Each row is a point on a landscape with many valleys, with its height.
A ball rolls from a point to the lowest of its 2 nearest points, and stops where none of them is lower. Distance is the straight distance between rows; heights are no part of it.
Z121 (h 7.68): [117  90  90  95  95 141 148 138 135 154 185 132 146 102 139 138  59 117
 146 145  98 168]
Z721 (h 2.18): [122 103  88 166 140 144 145 124 145 105 129  90 142 149 122 106 140 112
  99 155 124  61]
Z157 (h 4.07): [107 146 165 162 194  76 122 103 160 132 131  78 107 124  85 168 181 122
 134 150 170 118]
Z304 (h 8.88): [ 93 112  84 152 136 152 153 167 134 124 158 173 150 126 169 115 103 116
 119 128 110 134]
Z144 (h 2.76): [ 98  86 113 154 210 103 124 154 119 105 112  91 130 128 106 117 190  98
  92 135 160  72]
Z691 (h 4.63): [134 107 161 180 138  93 137 102 147 142 125  83  95 103  84 151 143 116
 146 111 127 107]
Z533 (h 3.13): [170 121 164 141 178 104  80  96 188 179 150 149 120  86 124 122 124 127
  89 176 196 154]
Z318 (h 4.16): [177  84 149 146 171 153 111  72 149 153 164 115 129 132  86 114 139 129
 118 147 157 113]
Z976 (h 2.03): [144 154 135 186 148 112 147 103 135 105 119 129  60 124 104 114 167 130
 127 132 138  68]
Z724 (h 8.67): [124  90  84 167 169 141 157 146 137 138 136 171 161 119 141 141 104 120
 115 139 129 114]
Z871 (h 3.41): [109  55 105 137 137 148 156 134 162  89 132 105 127 148 126 158 121  95
 115 106 108 121]
Z96 (h 7.35): [ 94 160 105 115  86 103 148 129  98  95  79 104 140 138 140 139 139 138
 104 124 100 106]
Z720 (h 1.21): [ 65 151 146 134  70  92 124 146  93  78  91 121 141 134 158 128 183 101
 150 140 133  78]
Z883 (h 5.03): [201  87 120 114 125 178 103 113 111 107 137 169  74 149 154 160 127 119
  93 132 157 117]
Z762 (h 6.41): [ 92 160 190 105  93 130 123 134 112 164 105 140 134 103  66 110 139 140
 209 109 117 165]
Z588 (h 7.50): [118 131 112  61  51 116 156 122  98 107 102  94 141 130 156 136 135 125
 113 139 102 113]
Z907 (h 8.37): [136  74 103 101 117 180 116 161 137 130 149 155 109 118 153 177  85 122
 114 141 112 172]
Z201 (h 6.92): [ 88 199 219 126 116  83  99 160 115 145 141 111 110  97 109 126 165 136
 174 126 138 165]
Z306 (h 2.41): [140 150  96 164 142 128 137  88 120  91 102 128 103 157 138 128 129 145
  90 125 129 103]
Z590 (h 2.02): [146  51  94 114 193 148 136 109 129 136 118 150 133 130  69 182 113 129
 125 130 134 141]
Z833 (h 4.82): [189 119 135 160 107 175 124  80 172 127 121 147 134 145 105 122 126 134
 165 123 132 107]
Z219 (h 5.04): [110 185 188 143 123 146  93 167 161 150 119 116 147 129 100 165 167 155
 147 128 123 172]
Z442 (h 7.45): [128  91  72  96  78 164 127 140 122  88 159  88  78 131 156 138  88 118
  88 151  87 123]
Z918 (h 3.24): [146 140 126 155  96 123 144  79 132 100  99 177 121 160 134 141  87 141
 162  89 117 131]
Z355 (h 6.71): [148 157  72 140  95 176 111 111 121 100 111 125 142 146 176 127 130 142
  79 167 128  92]
Z163 (h 5.43): [154 114 140 102  84 101 149 117 120 170 126 109 160  66 116 122 123 143
 153 117 119 132]
Z30 (h 4.12): [139  82 112 139 138 130 113 132 146 160 138 110 167  99 105 152  60 153
 129 112  96 188]
Z528 (h 1.23): [154  68 151 131 190 154 107  96 143 127 103 143  96 131  69 177 139 133
 128 106 134 151]
Z422 (h 3.56): [144 133 157 173 180 127 124 127 153 132 142 103 123 128 140 140 158 112
  84 140 152 126]
Z41 (h 7.26): [173  96 134 163 179 166  98  75 134 142 128 194 114 127  99 144 118 133
 112 143 162 153]
Z634 (h 2.63): [150 134 142 174 148 102 133  45 157 128  88 133 123 162 111 158 102 124
 117 121 126 135]
Z233 (h 3.16): [104  89  75 136 164 131 139 144 117  58  92 141  78 139 115 145 134 124
 111 124 119  88]
Z582 (h 1.95): [182 150 116  82 181 104 126  65 148 106  95 131  82 186 105 144 163 118
  96 171 184  78]
Z42 (h 4.55): [183 112 171 172 140 150 109  64 166 122 131 142 111 127  92 121 142 138
 155 118 153 119]
Z131 (h 3.54): [104 175 196 146  87  53 116  95 157 127 108 131 115 105 132 168 162 124
 175 139 170 138]
Z11 (h 7.71): [ 87 110  48  57  94 136 146 188 125 109 186 106 127  98 161 104  82 114
 117 170  76 139]
Z343 (h 3.01): [186 180 133 124  83  87 125  70 128  93 105 150 116 126 170 148 136 144
 120 129 156 120]
Z600 (h 1.90): [163 118 189 110 164  92 120  60 136 112 103 144  76 228  84 139 155  80
 139 122 168 107]
Z837 (h 7.20): [131 156  81 122 103 102 108 120 109  66  64 124 133 137 161 158 151 134
  93 140 134  92]
Z840 (h 7.89): [168  89  96 134 137 141 147  83 129  55 107 144 123 210 133 140 101  95
 146  87 144  75]
Z645 (h 4.09): [ 56 143 152  87 100 142 146 172 124 139 120 109 192 147 123 148 161 113
 163 114 113 154]
Z354 (h 2.34): [147  85 149 174 163 128  84 119 165 149  87 140 119  97  60 130  94 137
 139 123 122 170]
Z798 (h 2.33): [190 139 123 123 150  81  73 162 134 224 177 105 152 107 164  88  89 163
 126  99 126 167]
Z604 (h 2.56): [108 123  70 151 123 130 155 158 135 114 128 106 179 118 146  99 146 121
 116 152 115  81]
Z561 (h 7.69): [131 171 121  71  95 164 153 104  69 137 148 138 171 106 151  91 146 154
 134 153 144 134]
Z4 (h 4.69): [180 103 133 134  98 168 123 116 109 114 134 188  83 140 188 148  95 109
  96 127 135 128]
Z855 (h 5.86): [125 182 183 158 129  95  65 121 175 152 151 124 159  94 123  76 124 158
 153 123 152 190]
Z699 (h 6.51): [154 142  65 116  72 144 117 132 119  93 109 127 128 146 173  87 128 136
 103 167 113  61]
Z410 (h 4.01): [138  86  65 142 146 152 127 124 116 146 178 110 152 107 134 157  78 154
 119 147 133 131]
Z961 (h 8.84): [121 137 159 117  71 127 145  89 121 127 114 163 170 134 151 130 146 121
 153 112 145 139]
Z352 (h 4.13): [145  51  51  90 180 160 140 115  99 107 151 159  98 161 115 133 104  97
 108 171 133  90]
Z241 (h 7.33): [131 182 116  91 101 138 146 142  96 127 126 124 170  97 115 115 169 162
 139 147 128 105]
Z886 (h 2.93): [ 67 125 113  92 119 110 170 188 110 138 128 127 192 133 161  92 131 100
 127 121 115 121]
Z783 (h 1.92): [101 120 120 169 142 110 110 111 134  80 106  84 122 158 127 111 177 107
  97 146 135  52]
Z93 (h 0.87): [ 60 128 150 112  79 106 140 185  99 115 102 104 140 130 154 120 181  85
 127 134 107 100]
Z222 (h 8.54): [101 128 144  88  88 155 141  99 107 150 128 176 190 122 143 104 118 136
 159 128 132 171]
Z99 (h 1.47): [ 97 144 139 154  95  99 124 160 110  86  87 150 100 141 158 142 190 101
 162 116 135  75]
Z822 (h 2.37): [ 90 127 100 125  91 117 168 140 115 138 134 113 197 127 170  94 137 107
 113 133 123 102]
Z969 (h 3.09): [158  98 118 147 194 106 137 127 131 153 142  97 147 106 124 150 141 117
  84 133 151 110]
Z601 (h 7.24): [105 116  83 167 166 122 151 108 124 100  76 133 134 154 100 184 146 131
 151 121 139  85]
Z942 (h 2.30): [119 138 189 178 168 109  93 112 152 131 109 135  83 110  95 162 140 135
 125 116 139 165]
Z543 (h 4.64): [104 149 157 119  96 151 134 159 157 128 100 130 161 136 103 181 157 134
 163 112 110 147]
Z990 (h 2.87): [121 127 144 127  76 142 140  99 133 159 112 131 149 129 111 115  71 141
 136 130  88 176]
Z591 (h 6.66): [ 57 155 129  80  92 108 188 141  75 137  81 135 124 128 114 117 134 123
 166 129 102 117]
Z647 (h 5.19): [149 146 163 147 130 135 118 122 148 130 131 141 144  75  95 146 171 161
 181 123 144 124]
Z492 (h 6.27): [151 119 133 130  64 154 126 106 100 176 154 179 124 103 167 101  86 123
 130 141 124 139]
Z356 (h 6.84): [ 91 147  83 104 121 134 140 200  90 113 132 142 138  91 139  80 140 151
 108 137 106 108]
Z391 (h 3.38): [ 62 115  96 132  99 151 169 172 169  86 159 122 131 147 133  98 120  99
 140 124  83 119]
Z197 (h 4.29): [155 102  88 114  87 164 137 138 120  79 125 163 107 146 172 140 110 123
 119 120 125 103]
Z862 (h 2.29): [136 114 100 129 192 109 110 180 134 149 141  84 158 124 154 157 129 120
  84 120 131 125]
Z478 (h 7.81): [109 110 136 168 207 164 140 131 146 135 132 156 119 162  87 141 147 111
 103 133 124 129]
Z639 (h 4.18): [ 62 139 147  48 172 110 154 186  89 166 129  98 167 155 147  87 125 105
 143  88 128 162]
Z809 (h 2.50): [112  75 137 136 191 104 146 108 115 102 119  90 110 159  88 147 187  94
  99 134 150  85]
Z196 (h 7.49): [163  67 113 139 196 167 137  85 124 148 130 195 116 157 103 122 119 111
 128 149 150 122]
Z803 (h 4.05): [162 130 149 144 153 128  52 157 156 181 138 105 154  97 117 111 100 156
 121 126 125 191]
Z673 (h 7.41): [146 160 116 140 147 125 107 133 137  97 107 135  89 113 164 133 179 134
  73 168 152 100]
Z712 (h 4.66): [170  97  92 156  96 173 110  61 113 141 167 139 105 157 153 144  60 133
 120 136 129 131]
Z506 (h 5.05): [135 108 155 176 178 107  89 155 173 164 166  94 174 119  99 118 125 143
 160  76 127 153]
Z259 (h 3.25): [158 108 142 127 135 120 103 171 158 182 132  93 148 104 103 136  83 146
 112 110  94 181]
Z404 (h 1.99): [ 92 176 170 146 107 108 147 189 137 152 140 112 129 106 143  88 171 108
 122 136 125 106]
Z936 (h 3.91): [101 182 146 162 161  52 127 130 176 139 140  88 116  90 118 153 167 132
 148 152 176  99]
Z309 (h 1.71): [184 136  98 102 171 142 100 110 145  80  78 130 114 183 136 151 177 106
 100 159 173  79]
Z928 (h 3.72): [116 160 181 161 124  65 112  97 190 126 136 125 100 100 121 163 167 142
 177 152 189 109]
Z938 (h 2.36): [136 203 141 149 124 144 114 125 147  76  82 164  96 165 122 167 176 141
 140 133 152 112]
Z503 (h 6.34): [ 87 184 116  94 144  76 119 204 103 143 112  75 166 112 146 124 172 144
 115 131 120 114]
Z381 (h 5.18): [112  97  92  88  75 160 140 171 105 127 161 126 147 105 183 133 122 114
  96 147 119 123]
Z325 (h 8.06): [132  86  87  83  63 167 134 133 130 116 170 162 113 122 166 167  63 116
 140 138 102 170]
Z29 (h 4.96): [106 132 115  75 117 146 139 174 102 128 149 117 156 108 137 132 119 158
 125 113 103 172]
Z801 (h 5.34): [114 132 156 144 128  88 129 188 144 180 135  70 138  97 104 136 131 127
 164 100  98 131]
Z113 (h 7.59): [149  82  63 119 110 168 119 115 103 109 154  91  72 136 157 144  94 128
  76 156 120  89]
Z764 (h 3.80): [138  62  75 122 136 167 164 110 172  76 151 125 100 165 133 145  76  97
 143 133 107 125]
Z790 (h 2.65): [123 132 189 168 200 107  71 162 151 142 131 107 106 113  89 151 130 143
 120  98 136 171]
Z231 (h 4.97): [140 110 149 140 113 100 153 145 137 162 124  99 135  84  93 145 125 135
 156  99 110 115]
Z62 (h 8.72): [137  97 127 127 139 173 116 174 139 125 136 169 143 103 133 174 114 140
 130 118 113 181]
Z347 (h 2.58): [127  88 129 149 118 134 153 131 142  77  97  93  61 166  93 164 140 108
 144 104 109  79]
Z777 (h 7.18): [100 189 221 122 114 128  94 136 117 131 150 125 145 110 119 106 161 151
 136  96 135 200]
Z407 (h 5.71): [163 114 130 137 124 162 121 138 154 145 156 118 165  80 105 134 151 162
 153 124 131 138]
Z542 (h 2.20): [134 143 143 127 106 131 142 139 110 137 102 165  80 113 136 134  98 134
  98 122  98 159]
Z847 (h 2.19): [142 165 121 131 116  97 129 137 110 152 146  72 167  96 148 136 143 153
  86 132 121 138]
Z465 (h 8.05): [171  66  50 100 149 148 122 101 109  59 110 136 123 194 150 138 101 104
 140 119 155  62]
Z106 (h 3.94): [131 126  79  72  52 166 158 149 129  66 133 172 112 172 178 106 101 102
 147 134 105 112]
Z683 (h 7.34): [134 150 118 132 141 103  96 122 122  68  85 110  81 119 138 165 176 134
  81 145 151  85]
Z122 (h 4.47): [151 156 150 137 124 151 118 138 167 158 132 168 184 106 169 144 147 126
 116 144 155 153]
Z21 (h 3.48): [191 136 128 148 117 114 108  38 145 144 135 117 118 114 136 152 104 145
 102 156 157 139]
Z890 (h 6.96): [126 117  61 127 128 161  97 124 116  71  88 115 139 140 158 141 142 135
  69 160 128  84]
Z167 (h 3.77): [107  56  30 119 168 150 119 143 116  81 131 141 103 138 145 136  97  98
  79 173 121  96]
Z107 (h 6.40): [132 175 155 152 129 140  93 108 126 152 189 115 171 121 157  98 117 163
  97 128 144 179]
Z39 (h 6.38): [129 131 102 140  92 168 124 124  82  91 174 126 110 121 158  92 126 170
 104 127 106 128]
Z408 (h 4.30): [150 112  56 139  82 156 137  75 118 102 152 132 104 172 164 118  65 133
 119 142 113  95]
Z662 (h 8.25): [150  74  45 132 134 131 140 111 115  75 125 138 122 134 152 123 134 120
 128 137 145  53]
Z475 (h 6.98): [ 93 193 131 156 126  90 127 139 115 103  91 124 132 112 125 166 172 143
 148 136 141 103]
Z209 (h 7.05): [116 171 107 154 127 123 131 160 106 112 155 133 131  95 144  80 164 157
 106 152 130  96]
Z857 (h 2.55): [140 144 134 153 192  79 137  70 158 153 122 113  89 117 116 125 142 101
  76 179 178 109]
Z149 (h 4.43): [130 143 169 171 170  64  86 157 185 183 160  82 152 120 110 122 150 146
 184  96 149 139]
Z882 (h 3.30): [140 172 176 117  73  64 134  79 125 110  89 130 119 128 144 156 144 132
 155 107 148 117]
Z754 (h 3.92): [142 158 157 138 158  44 103 167 145 179 157  78 147 114 139 105 146 149
 151  68 134 150]
Z956 (h 3.90): [148 148 166 161 165 148 111 124 178 149 136 160 141 115 134 140 158 119
 102 147 153 141]
Z910 (h 2.27): [138  67 126 108 176  91 152  56 108 113 127 118  97 171  84 119 169  92
 102 128 156  93]
Z909 (h 5.95): [113 117 142  96  60 165 147 116  80 162 171 155 141 113 175  75 104 107
 127 140 131 138]
Z253 (h 5.58): [110 108 101  74  69 163 139 161  76 160 185 146 133 110 178 110  90 107
 112 158 125 140]
Z77 (h 1.19): [156 152 109 122 155 107 115 183 115 159 164  83 154 118 164 122 117 156
  95 109 115 143]
Z141 (h 4.92): [139 107 139 189 202  83 110 115 152 159 152  99 165  99  89 132 124 151
 143  98 159 139]
Z416 (h 6.52): [ 69 142 147  92  97 126 176 150 112 158 101 126 121 116  93 105 110 111
 165 118  95 142]
Z935 (h 2.73): [102  97 158 169 116 143 143 130 154 112 113  81  82 166  88 166 131 106
 135 114  92 114]
Z875 (h 4.71): [ 87 164 165  42 160 136 150 163  82 170 104 108 161 122 125  98 139 111
 124 113 134 166]
Z480 (h 4.44): [140 158 125  79 114 122 119 145  75 216 176  94 162 109 170  84  90 138
 119 147 125 149]
Z373 (h 4.68): [157 110 111 111  95 155 143 141 128 108 129 137 142 111 163 149 137 128
 112 135 126 113]
Z537 (h 2.57): [139 179 126 151 155 146 125 134 146 117  78 179  93 124 112 172 151 148
 129 147 138 112]
Z813 (h 8.12): [116 145 148  46  98 168 141  76  80 154 139 136 186 111 130  90 134 134
 161 136 154 163]
Z970 (h 5.06): [148 123 142 131 121 144  49 158 128 185 162 136 175 121 140 118  74 150
 117 117 119 215]
Z413 (h 2.66): [ 74 126 100 127  92 156 116 179 126  57 100 133 102 165 139 154 157 128
 140 110  99  99]
Z917 (h 3.08): [117 134 172 164 180 121 108 201 153 146 143 101 118 131 124 142 140 127
  96  93 109 160]
Z838 (h 2.43): [130 106 132 110 113 100 144 182 125 190 145 106 133  99 141 117  81 122
 111 115  95 160]
Z248 (h 6.03): [132 105  83 140 121 198 117 130 112  86 193 145 120 126 154 133 100 156
 102 143 116 129]
Z957 (h 4.11): [112 160 151 110 135 117 116 168 108 121 137 115 160  95 130 151 156 171
 135  94 125 165]
Z617 (h 4.38): [122  67  66  86 194 136 135 121  86  96 112 142  94 180  95 100 153  96
  81 175 129  83]
Z550 (h 6.67): [103 134 123  32 122 149 167 157 104 191 139 116 158 121 117  97  81 128
 135 141  97 180]
Z256 (h 5.84): [103 122 117  91 146 118 129 189 109 165 169 137 185 123 157 118  86 153
 146  92 104 184]
Z940 (h 6.36): [136 156 103  91  58 143 152 126 104 113 114 136 124 130 155  59 148 122
 130 149 115  76]
Z474 (h 3.67): [182  92 160 168 172 140  79  91 167 174 155 115 134 109 112 112 118 124
 102 153 158 153]
Z603 (h 3.00): [142  87 104 144 148 140 137 101 123 128 122 118 149 108 105 179  96 156
 126 119 117 142]
Z116 (h 8.42): [144  65  56 145 138 145 168 122 133 101 132 154 145 124 143 126 105 105
 134 137 141  87]
Z714 (h 6.21): [118 122 122  88  56 148 172 111  87 117 140 149 132 126 168  75 119 117
 135 129 116 109]
Z572 (h 2.07): [135 172 196 174 121 109  94  93 164 110 121 151  76 109 111 136 149 145
 146 115 143 152]
Z989 (h 2.52): [125 185 167 124 102 107 124 127 106 140 104 143 106  85 105 119 119 155
 121 119 100 165]
Z718 (h 3.05): [ 91  90 129 151 131 139 140 153 163 125 120  88 140 155 116 168 105 102
 114 112  99 146]
Z566 (h 3.35): [117 133 135 142 152 141 122 175 124  97 119 123 127  93 136 160 159 141
 109 113 131 131]
Z112 (h 5.16): [119 174 159 106 114 119 140 146 132 185 119 143 177 114 153 115 136 127
 122 142 134 154]
Z335 (h 1.78): [166  76 152 149 169 125  89  64 154 146  79 148 110 145  53 148 120 127
 141 137 143 161]
Z462 (h 3.47): [157 138 117  96 131 110  97 180 105 232 182 130 163 118 170  95  73 144
 120 123 125 172]
Z468 (h 7.21): [121 115 107  64  89 153 134 138 123 192 156 122 167 102 125 125  57 133
 148 155  93 186]
Z491 (h 1.46): [146 130 143 145 101 128 145 128 149 121 100  87 104 130 145 139 163  96
  99 142 129  86]
Z328 (h 2.17): [180 121 124 118 172 126 117  50 114 116 129 121  91 158 118 141 141 123
  83 167 171 108]
Z633 (h 3.14): [ 77 136 123 133  86 177 168 151 126  89 133 156 135 154 123  82 147 119
 166 119  99 115]
Z538 (h 3.02): [189 165 112 123  93 131 140 106 117  91  97 167 105 156 136 134 103 145
 151  99 114  97]
Z275 (h 7.77): [129 139 128  75  65 124 146  93  74 140 130  95 153 116 143 142 104 150
 116 130 115 153]
Z985 (h 2.31): [ 94 145 168 167 112 128 143 127 101 100 139 159 111 122 139 101 132 135
 124  89 113 139]
Z414 (h 2.92): [100 118 104 142 144 159 119 179 121  62  96 137 101 136 131 156 164 128
 109 113 117  94]
Z574 (h 2.96): [166 137 151 143 125 113 115  93 129 157 150  82 128  91 125 145 107 154
  83 137 130 152]
Z490 (h 1.20): [104 108 145 130  76 112 153 168 142 110 103  97 113 127 147 143 157  89
 114 127 108  87]
Z548 (h 2.24): [174 147 173 151 104 151 125 126 153  87 112 162  84 154 114 126 146 116
 177 100 132  85]
Z766 (h 2.54): [151 107 146 143  87 165 143 135 139  82 134 152  94 132 120 117 135 138
 169  97 109 113]
Z508 (h 5.99): [119 131 173  68  88 129 146 125  98 163 124 110 154  76  89 108 145 144
 182 103 123 149]
Z563 (h 6.28): [135 166 172 166 131 114  95 109 141 145 159 142 177  98 135 108 129 156
 133 111 139 167]
Z3 (h 7.31): [154 109 135 170 169 116 107 141 134 161 146 172 137  65 135 119 113 140
 126 116 145 156]
Z424 (h 3.65): [107 135 108  78  65 173 169 128 136 107 114 164 123 161 145 105  92 108
 154 127  85 156]
Z621 (h 1.73): [164 147 171 169  92 115  96  68 144 121 103 153 106 113 119 119  99 144
 135 115 137 167]
Z760 (h 2.74): [146  89 117 121 134 149 153 136 155  70  91 116  56 206 108 144 102  73
 133 107 105  83]
Z775 (h 1.62): [133 138 142 158 174  85 130  78 154  99 105 115  78 173  98 147 193  93
 156 163 178  50]
Z205 (h 9.05): [ 98 120 121 131  85 114 162 116  92  97 106 174 166 142 164 153 115 125
 136  97 124 130]
Z562 (h 2.95): [134 104 129 183 134 134 138  87 135 109 104 167 112 155 115 159 114 126
 136  94 116 129]
Z796 (h 1.98): [174 115 154 160 150 145 125  92 151  98 105 153  78 188 104 128 144  97
 176  86 158  69]
Z614 (h 2.06): [141  94 164 106 182  86 139  56 135 125 101 124  92 192  87 158 171  89
 115 144 167 122]
Z512 (h 3.87): [ 69 130  83  32  75 135 176 117  98  79 108 112 125 146 131  63 111  91
 140 151  99 112]
Z740 (h 1.77): [170 133 159 135 168 110 133  82 158 111 109 156  72 201  82 137 173  90
 162 131 190  82]
Z58 (h 2.42): [109 118 117 129  91 142 154 160 136  74  82 114  83 163 109 171 131 131
 166 103  97  90]
Z214 (h 2.97): [ 90 140 189 166 126 128 114 168 144 151 138 102 135 131 113 117 118 133
 110  85 101 164]
Z188 (h 5.82): [128 142 153 136 112 162 100 142 121 166 168 131 170 122 142 102  92 151
 106 113 103 201]
Z925 (h 5.77): [114 159 157  90 139  87 137 207 128 197 122  75 155 122 106 102 127 134
 171  95  93 153]
Z946 (h 5.57): [ 86 112 127  70 124 147 122 104  72 190 176 143 165 113 128  58  42 132
 160 122 124 198]
Z371 (h 2.59): [ 94 154 154 175 114 151 144 138 131 125 119 139 133 145 128 123 137 126
 116 113 103 145]
Z202 (h 3.31): [204 142 144 134 106 101 110  45 139 111 124 128 103 128 151 146 123 132
 119 126 180 107]
Z573 (h 7.70): [170 123 124 159 171 117  81 113 107 169 165 151 116  77 134 135  80 161
 107 134 141 162]
Z429 (h 1.76): [103 134 120 159 171 105 100 103 147  87  98 107 108 174 108 113 209  90
 119 165 172  39]
Z521 (h 5.55): [140 176 186 154 143 128  62 146 188 159 133 125 143  83  81  99 150 167
 164 141 148 177]
Z226 (h 6.56): [115 124 117  59 145  86 140 174 100 190 159 103 174 127 143  95  86 140
 155  68 102 174]
Z892 (h 2.00): [ 84 151 179 171 105  84 154 147  95 116 139 158 120 108 145 112 163 121
 163  98 133 120]
Z567 (h 2.21): [150 144 102 157 170 126 131  86 125  79 104 140  88 147 125 118 156 136
 117 138 164  68]
Z35 (h 2.86): [119 127 148 134  92 181 145 170 142 105 137 169 111 120 126 103 166 127
 150 108 105 113]
Z794 (h 3.49): [ 55 128 140  85 126 112 160 201 123 141 140 101 189 139 145 129 130  99
 149  92 110 151]
Z960 (h 7.78): [175  80 115 113 183 139 142  81 128  89  94 182 108 211  92 142 121 101
 152 105 156  94]
Z631 (h 4.61): [119 127 141  78 142 125 115 130  81 183 156 118 178 103  98  55  70 160
 173 101 115 198]
Z873 (h 4.08): [142 102  43 125 104 164 143 103 160  64 165 142 100 174 157 120  65 113
 131 143 109 109]
Z695 (h 5.40): [133 154 125  43 156 125 126 161  77 205 173 109 189 130 178  54 124 133
 139 115 147 149]
Z795 (h 7.58): [ 87 104  47  67  67 128 141 144 116  80 152 115 105 128 172 111  85 108
 106 164  77 137]
Z467 (h 6.22): [ 87 148 144  71 136 128 163 185 114 193 121 115 146 109  89  97  92 135
 161 111  80 168]
Z458 (h 7.10): [103 154 129 179 132 115 136 117 134 114  88 119 119 136  99 188 151 146
 168 122 117 106]
Z63 (h 1.74): [122 160 158 155 116  96 140 151 157 139 131  99 123 105 160  97 173  98
  77 154 137  95]
Z750 (h 2.38): [154 150 144 151 177  93 130  36 148 124 115 115  90 158 110 144 134 124
  87 154 161 122]
Z260 (h 3.55): [ 73 132  62  93  74 137 168 161 157  60 128 128 131 146 132  94 126 107
 157 151  72 121]
Z849 (h 2.78): [167 140 143 136 182  82 113  91 165 169 136 112 110  91 134 141 125 118
  67 177 186 137]
Z895 (h 5.23): [100 194 169  68 142  93 121 162 110 189 116 113 166 127 148 110 138 127
 119 118 133 180]
Z267 (h 2.94): [122 185 168 140 136  83 114 136 124 194 117 137 132  77  98  90 100 158
 134 125 117 182]
Z805 (h 6.60): [182 131 121 161 102 163 125  95 117 161 142 189 112  94 144 115 107 148
 141 158 144 113]
Z177 (h 2.28): [152 122 160 158  76 127  91  70 134 150 108 130 147 112 112 117  69 150
 122 130 109 191]
Z656 (h 3.44): [105  75  68 140 191 154 124 144 108  75 134 121 113 132 116 141 136 126
  79 141 125 107]
Z189 (h 1.72): [112 142 185 163  95  86 141 137 123 126 107 130  86 112 135 140 168 101
 166 115 134  97]
Z239 (h 1.91): [128 133 166 177 131  86 139 128 141 112 124 131  64 106 124 132 184 103
 135 137 152  75]
Z984 (h 7.25): [104 104  52 110 112 152 107 150 108  70 143  97 135 118 153 140 114 137
  77 151  91 108]
Z299 (h 6.82): [ 54 184 136 120 115  83 160 150  77 126  88 124 149 120 129 143 153 135
 166 124 125 113]
Z707 (h 7.67): [145  85 117 148 178 191 149 115 155 126 113 176 104 174 117 128 111 106
 107 140 123 122]
Z298 (h 5.02): [154  80  83 157 138 192 129  63 117 153 176 110  98 159 121 150  73 133
 107 169 128 125]
Z523 (h 3.29): [153 162 129 120 158  61  97 156 124 196 174  99 164 133 157  83 110 160
 140  65 118 163]
Z791 (h 7.66): [156  83 145 121 193 138 134  69 123 136  98 198 115 184  80 138 148 106
 143 126 158 125]
Z181 (h 5.29): [110 180 189 162 144 108  67 134 191 142 129 114 123 108  78 166 163 154
 171 146 151 167]
Z531 (h 3.57): [116 167 162 103 136  90 119 141 116 205 122 122 173 112  96  56  99 148
 166 108 119 188]
Z558 (h 6.12): [ 90 199 143 102 130  63 137 187 114 169 124  62 151 138 120 113 158 139
 136 116 112 129]
Z102 (h 6.93): [173  98 122 154 136 159 101 122 143 158 124 189 128  84 119 130 109 135
 136 147 148 145]
Z13 (h 6.61): [ 65 165 101  97 141  91 139 210  79 127 115 105 157  93 126  85 146 141
 120 121 102 102]
Z893 (h 5.51): [171  92  99 126 131 211  90 119 109 125 174 145 111 133 161 160 114 143
  85 148 152 130]
Z75 (h 3.71): [ 42 132  89  50  83 136 171 163 127  80 137 116 139 136 136  72 125  85
 131 148  79 134]
Z980 (h 1.79): [114 104 152 123 100 133 148 163 143 146 129 128 100 115 126 135  81 107
 101 111  83 176]
Z411 (h 3.33): [122 131  92 122  88 166 163 122 149 127 125 141 122 144 131 136  78 135
 122 142  82 149]
Z694 (h 9.06): [ 68 117 101 156 119 119 169 137 114 109 142 172 164 124 146 136 111 130
 143  94 112 141]
Z597 (h 4.65): [155  90  62 148 162 178 138  91 122 137 162 116 139 134 126 145 109 146
 103 161 142 105]
Z650 (h 6.68): [ 74 160 204  97 127  98  99 169 102 176 114 112 129  99  82 111 136 134
 179 110 109 178]
Z644 (h 4.33): [118 100 159 173 186  97 119  98 156 142 138  87 132 119  66 162 156 122
 161 125 156 113]
Z881 (h 4.81): [174 134 152 155 157 133 108  84 148  98 126 153 103 107  95 146 167 168
 166 117 171 112]
Z127 (h 2.08): [178 163 110 130 131 149 108 121 140  66  79 147 120 181 144 168 172 134
 122 121 155  91]
Z865 (h 2.71): [161 174 120 137  83 125 137  89 100  96 109 144 101 131 157 117 126 158
 115 120 125 111]

Call two points neighbours if one is among the 2 nearest of the other. Go from one point of each pair to the other, from neighbour to neighbour, staying as low as possible. Name the highest point that can't be avoided.
Z197 / Z798 => Z506
Z980 / Z58 => Z298
Z980 / Z528 => Z30
Z93 / Z309 => Z918
Z822 / Z740 => Z604
Z865 / Z77 => Z21
